A landscape with many valleys, sampled at points; each row gives a point and its height.
From any point a ball rolls to the lowest of the 2 points nearest to it. It stops when none of these is lower. Distance is the straight distance between rows; heights are no part of it.
J785 height 838: [ 16 -32 -18  30 -39 -17  -6   3  18  20  13  11 -14   6  -1 -36 -75 -10
   8   1]
J986 height 535: [ -4  10  11   6  29  24 -20  10  39 -58 -24  32  17 -31 -37  43  67  13
   3  -2]
J900 height 158: [ 12  10  13 -32 -24 -34  -1  -5  11  50  28 -29  24  15  12  -6   7  10
  23   6]
J22 height 448: [-13  63 -28   0  58  -9  35 -54  -8 -21  42  11  -4  -9  47  31 -32  34
 -32  10]
J13 height 706: [ 17   9 -29 -33  18  15 -22   0   9 -35  12  32  13 -30 -27 -14  58 -41
   1   7]
J5 height 102: [ 13   2  26 -51  15 -14 -29 -13 -15  25  13  -7  17  39  11 -14   7  -5
  25  17]
J41 height 787: [-23  -3   2 -29  43   8 -32  -1  20 -99  11  29  19  15 -31  42  33 -17
  26 -10]
J851 height 340: [ 22  62  11   1  16  33  16  14 -10 -20  -9  -1  -7 -38   6  32  52  58
  -4 -52]
J802 height 855: [  28    0  -11   37  -14  -21  -26  -23   26   15   20   18   -2   -4
   12  -45 -101   43   29    9]
J317 height 805: [ 27 -38  -2 -26 -25 -33  25   3   9  19  -1 -28 -44  -3  37 -24  -1 -34
 -60   1]
J131 height 853: [-18   7 -24 -10 -53 -41  24 -21  76  15   2 -36 -13 -12  22   8 -23 -59
 -60 -10]
J20 height 275: [ 10 -44  26 -38  -9  36 -29 -19 -16   9  -9  28  35   6 -34 -30  -2  23
  41  -1]
J250 height 425: [  0 -20  13 -10 -20 -29  -5  44 -36 -20   5 -30 -48  48  35   0  -6 -41
 -21 -13]
J459 height 603: [ -9 -20  16 -18   9  13 -16  44 -14 -79 -48   3 -36  -4 -18  23  63 -19
  -4 -23]
J519 height 431: [-25  30 -38 -15  -9   8  19 -36   6   4  49  11  51 -28   9 -33  -2  18
 -60  28]
J739 height 581: [ 50  -8  20  -1 -25  -8 -15 -44   3  42  -1  34  17  10  27  -1 -63  23
  30  16]
J961 height 871: [-41 -24   3  -3  -3  30  28 -10  19  50  34  -6 -11 -15  22 -53 -40 -41
 -22 -39]
J726 height 536: [ 33 -28  13  34  -1  22 -23   1 -11  19   3  30  -8 -12 -13   1 -20  -9
  46 -29]
J301 height 887: [-21  -5   2  42 -18  16   6 -33 -30  34   9  24  14   2   5 -41 -84  64
   2 -10]
J399 height 793: [ 25 -27   7  -8  18  -5  27  20  -2  26   4 -21 -38 -24  34 -17  25  -2
 -33 -23]
J336 height 319: [ 21  37 -26 -38   1 -15  15 -22  17   9  50   0   1 -18  29  38  12 -12
  30 -11]
J915 height 489: [-17 -44  33  52  -6  -8 -17  37  -1  -4  -6   7  10  28 -17  16  -6  -7
  47  17]
J449 height 758: [-17  15 -13  20 -28 -22  14 -23  12 -67   8 -26   7  22  17  34 -11  -9
 -64  43]
J180 height 496: [-42 -14  31  22   3  26  -6  17  24 -53 -27  12  16  -2 -47  56  62 -23
  31  -4]
J529 height 553: [ -6  30  -2  14   0   2  25 -60 -14 -14  41  15  17  -8  52  33 -12  17
 -27  11]
J303 height 180: [  9 -29  15 -27   0   1 -25 -14 -10  20  -2   1  36  46 -21 -28 -41  27
  43  26]
J286 height 557: [ 61 -27  18 -20 -13   2 -16 -17   2  27   6  24   0  10  14  18 -42  -5
  66 -16]
J829 height 347: [ 21 -61  13  31  12   7  -7  18 -30  19   3   3 -24  13   7 -57 -30  27
 -31   6]
J141 height 386: [  4 -16  -9  28   2  -5  47  30 -25  -6  -1 -46 -33  22  13  43   6 -15
  14 -16]
J444 height 886: [-27   4  22   9  -9  15  10 -70  26  47 -29 -35 -13  30  28 -32 -93   2
 -53 -32]
J909 height 739: [ 34  15 -11 -37   7  17 -23 -20  -7  10  18  28   1 -49   0 -28  44 -29
  -9 -25]
J31 height 607: [ 12   2  -1 -18 -35 -17   2 -48 -12  59  -2  29  40 -14  27   5 -20  21
  23  23]
J533 height 366: [ 46 -30  23   7  34  25 -37  -8 -17  23 -37  26 -13  -2 -21 -47 -15  35
  26   9]
J775 height 396: [ -4  -3 -35  21  13  -5   0   9   5  -4  -3 -45 -11  42 -31 -46 -68  18
  47  43]
J469 height 860: [-43  53 -17 -23   2 -22  32 -30  82  20  19 -30   0  -4  33  -2 -16 -69
 -45  -7]
J159 height 627: [ -1  -6  26  19 -14  -4   9 -31  -8 -15  29  -3  19  28  35  41  -8   4
  -2  20]
J608 height 348: [-11  36 -24 -23 -11 -28   5 -20  16 -17  42  -5  58  -6   1   8  -3  36
 -40  46]
J383 height 362: [ 39  55   3 -44  21  -3  -8 -18  17  15  25   4   8 -46  12  39  35  23
  29 -37]
J178 height 341: [  1   6 -28  21  -2  15  47   0  -8 -26  19 -17   2 -15   6  55  17   5
  11   6]
J36 height 360: [  0 -29  40 -23   7  35 -40  -8   7   1 -52  15  10   4 -56 -18  -3  62
  61 -34]
J693 height 243: [-14  14   2 -27 -56 -21   0 -10  14   1  30 -24  48  26  -2 -10  -6  -2
 -20  20]
J283 height 879: [-22 -25  13  17   4  16  12 -44  30  39   2 -17 -32  21  22 -63 -81 -26
 -22 -21]
J910 height 407: [-15  40 -33 -24  -4 -36   8 -15  19  -5  29 -31  -1  24  19  -3  12 -57
 -18  25]
J777 height 800: [-32 -19 -42  16 -51 -38 -31  50 -22  12 -41  22 -19  34   2  23 -38 -51
   8  42]
J454 height 870: [ -2   0 -15  29  12   4 -17 -25  -1   0   3   5   6  -1  14 -44 -90  89
  38  22]
J354 height 711: [ 19   7   1  -1  -5 -13 -14  15  13 -18  39  22  28 -38   5  15  36   9
 -28   0]
J224 height 640: [  4  37 -23 -25  33 -25 -29  68  12 -70  -1  17 -28 -19 -22  34  38 -28
  -2 -18]
J769 height 810: [ -7 -26 -19  14 -49 -53 -51  26   1  -9 -23  18  -6  36 -16 -23 -77 -40
  23  45]
J831 height 840: [ -8   2  -9   8 -81 -41   0 -21  29  17  10 -28   5  17   7 -21 -42 -61
 -41   5]
J335 height 424: [ 20 -13  -4  23  40   8 -31  54  35   3 -75 -10 -39  -2 -53   6   0  54
  74  -6]
J487 height 332: [  8  46 -10  -4  46   0  20 -29 -20 -34  41  38 -12 -44  41  27 -13  49
 -25 -40]
J279 height 864: [-39   0   6   5   4  -8  21 -29  73  59  18   1 -14  -6  48 -12 -33 -73
 -33 -17]
J993 height 441: [ 11 -45  23  19  15  -2 -10  53  15  12 -74  -5 -25  16 -50  24  29  29
  46  13]
J113 height 738: [  8 -18 -11  -7 -31 -11 -13  40  -3 -57   6  13   4 -26 -10  34  34 -20
 -21 -15]
J600 height 823: [  2 -30 -11   4 -62 -35 -20   8  -7   9   1  12 -18  31  -4 -30 -56 -63
  -7   7]
J974 height 363: [-24  13 -23  35  -6  -3   6 -13  20  47   8 -40   7  55 -31 -56 -71  -7
   9  34]
J65 height 428: [-16  33 -21 -23  44 -13  11  -3   7  31  37 -41  -5  16  19  -2  35 -29
  -1  14]
J807 height 402: [ 17 -17  -5 -36 -20  35  30 -49 -35 -12  17 -18   6  22  17 -14 -17  -1
   5   1]
J451 height 287: [-12  16  -5  60   9   6  42  -6  -3  41  18  -5   6  -9  18  52  19  -1
  13   5]
J458 height 518: [-12   0  23   6  40  20   8  24 -36 -19  17 -27   3   4   3 -18  38  36
 -32  -8]
J302 height 204: [  0  45  19   7  17  18  17 -21 -45   7  20  10  -7 -44  50  30  -8  37
   4 -57]
J202 height 633: [ -1 -10  10 -31  -7   5  -7 -41 -12  21   0  35  61 -14   3  22  20  27
  22  26]
J794 height 331: [-27 -14 -39  21 -21  -9   3 -10   8  19  -5 -25 -11  43 -31 -74 -41 -45
 -12  36]
J82 height 784: [ 17 -23  -3 -16   1   2  17  -9 -15  60 -16  10 -22 -46  33 -41  14  23
 -45 -23]
J267 height 461: [-25 -34  -3  15 -14  -2 -21  65  -9 -22 -54   8 -18  16 -36  51  21 -40
  48  -5]
J352 height 685: [  6   0  -1  29   5  -6  20 -21  13  16  -1  -5  37  -1   4  32  34  16
 -21  67]
J872 height 893: [-41  13  24  11 -14  -8   1 -68   7  49   4 -19  26  19  39 -22 -58   0
 -57  -4]
J269 height 486: [ 20  17  25  21  -3  37 -10  20  21  -3 -52  22   8 -34 -24  26  73  14
  11 -19]
J978 height 662: [ -4   0  12  -3   2   0   2 -22   6 -18   2  28  61 -24  -1  51  39  48
 -17  44]
J343 height 580: [  0  27  25   0  25  26 -18  54   5 -57 -44  -8 -18  -9 -37   4  83   2
 -22 -20]
J106 height 195: [  0 -38 -30   7  -9  -6   7  52 -25  23  -8 -22 -24  12 -31 -78 -16 -17
   0  14]
J787 height 369: [ 26  14 -12 -22 -25 -43  -7 -12  18   3  29  -3  12  16  24  38   3 -49
  12  22]
J361 height 267: [-16 -31 -45  -5 -33  -1  27  14 -11  31   1  -6   3  -3 -31 -56  -5 -24
 -26  35]
J612 height 258: [ 13  42  35 -15  10  43  -2 -28 -31  12 -94  45  -5 -38  -6 -10  38  55
   3 -20]
J730 height 765: [ 23  -1  -9 -27   5  24   7 -28 -23  32  12  45   5 -66  19 -41  33  12
 -39 -13]
J557 height 666: [ 16  43 -20 -18  37 -18 -18  22  35 -49  36  18  -3  -2 -28  34   5   3
  13 -13]
J748 height 623: [  8   8  -1 -32  23 -14 -29  68 -32 -61  -4  -9 -38  -8  -7  -6  39 -38
 -14 -30]
J300 height 233: [-11   6 -15  16 -15   9  38 -11   8  36  29 -18  16  -5  12  -3  -1 -11
 -16   3]
J625 height 401: [ 30 -19  11  -9  13   2 -34  36  19   7 -46   0  -1  10 -56 -29 -21  49
  74 -19]
J863 height 477: [-27  39 -41  -2  75 -37  16   5  58 -14  42  -1 -23   2   0 -22   5 -49
 -55  11]
J387 height 426: [ -7   8 -11  13 -24   2  10  43   1  16  -2 -10  22 -24 -40  22  44 -12
  23  -9]
J432 height 901: [-39  13  23  14 -12   3  32 -57 -30  54   7   3  13  -9  42 -28 -65  34
 -11 -16]
J588 height 487: [ 11  -6 -16 -33 -16  -6  20 -17 -25 -45  32 -38 -10  26  26  -4 -14 -37
  -6 -12]
J183 height 512: [  9 -32  52  26   3  27 -18  27 -17 -12  10  14   7   3  -9  12  18  -3
  23 -25]
J373 height 271: [  1  25  21   8  18  11  11  20 -10   9  28 -10 -22 -36  28  15  26  43
  -9 -59]
J536 height 406: [  1 -25  -7  21 -14 -35  19  61 -21  16 -10 -34 -58  28  17  10 -37 -31
  12 -10]
J902 height 456: [ -2   6  30  19  27  47  27   4 -30  11 -35 -11   4  -9  -7  34  30  63
  27 -20]
J970 height 349: [ -4  29  11 -22  32  48   3 -18 -57  17 -36  22   0 -42 -11 -24  28  46
  -7 -15]
J866 height 812: [-32  -5  16 -36  16  -1 -19  10  -9 -60  29  -3  35  35 -14  29  17  -8
  27  15]
J609 height 191: [ 27 -15  36  23  11  42  -1 -22 -34  20 -72  53  -5 -30 -18  -8  11  68
  21 -11]
J815 height 403: [ 18 -23  20  19  36   8 -38  -1 -20  32   6  25 -19   0  -1 -71 -49  45
   2 -10]
J125 height 792: [-48   1 -30  23 -64 -45   7  55 -15  -7 -23 -20  -5  42  22  34 -16 -42
 -14  25]
J518 height 447: [ 12   4  20  18 -34  13  -6  57  -2  -5 -39  -1 -15  -8 -51  16  25 -32
  49 -38]
J297 height 300: [ 15 -16  -7   2   3  10  22 -30 -25  40   9  -7  -3  18  17 -26 -26  -3
  -2  19]
J155 height 485: [ -5 -17  30 -17  21  34  22   5 -38 -24  -3 -25  17  22  -6  19  27  31
  23   4]
J24 height 717: [ -3  -5  -9  50 -30  -6  31 -41   9  -7   7  -9   9  11  21  10   5 -17
 -56  56]
J551 height 452: [-27   3 -14 -16 -24 -27  -6   7 -10 -49  22 -38 -37  26  44  -6 -19 -58
 -51   5]
J926 height 453: [-23  43 -34   4  82  -3  10   2  10 -18  52 -12 -13   5   2  -5  24 -31
  -8  -1]
J42 height 551: [ -2   9  20  -1  35  43 -18  26 -36 -32 -17 -14  -4   1 -32 -32  72  15
  -6 -14]
J51 height 783: [-29  14 -21  17 -60 -50  10  10  -7 -32 -24 -49  -7  30  11  26  -6 -37
 -58  36]
J484 height 410: [ 36 -16   6 -12  40  46  -3 -21 -40  43 -22  14 -29 -11   2 -37  24  19
   6 -16]
J694 height 276: [  6 -55 -12  18  -3  -3  10  21   5  12  -7 -27 -46  26   5 -81 -52   1
 -38  13]
J565 height 414: [  8  27   2  12  37  34  35  -9   2 -31 -38   8  -5 -28 -14  67  57  60
   5  -5]
J724 height 667: [  5 -19  -3 -26  -7  28 -19 -20   8  -2 -10  42  42 -30 -35   8  57 -11
  12  29]
J688 height 398: [  8  36 -16 -25  -6   9  13  17  25 -10   7  -2  16 -35 -26  51  54   5
  34 -28]
J522 height 474: [-33 -36  23  13   2 -11 -20  26   9 -19 -18  -1  22  27 -29  57  34 -15
  49  17]
J271 height 760: [-26 -17   3 -15  -1  -3 -34  31   0 -95  -7  35   8 -10 -22  52  25 -49
  12 -13]
J626 height 688: [ 17  37 -25 -27  15 -55 -17  32  29 -25  48  11   9 -24  -2  11  21 -10
 -18   5]
J126 height 459: [ 32  -5  41  24  13  18 -17  15  23  23 -62  18 -10   2 -37  26  40  35
  39 -13]

Two balls start at each pair of points below. Name the first point that both come to, or write none.
J454 / J872: J600
J626 / J909: none
J724 / J352: J202
J551 / J24: none
J978 / J13: J202
J283 / J432: J600

For each start below, name the point where the ball stops.
J41: J302
J444: J522
J51: J522
J301: J522
J399: J522
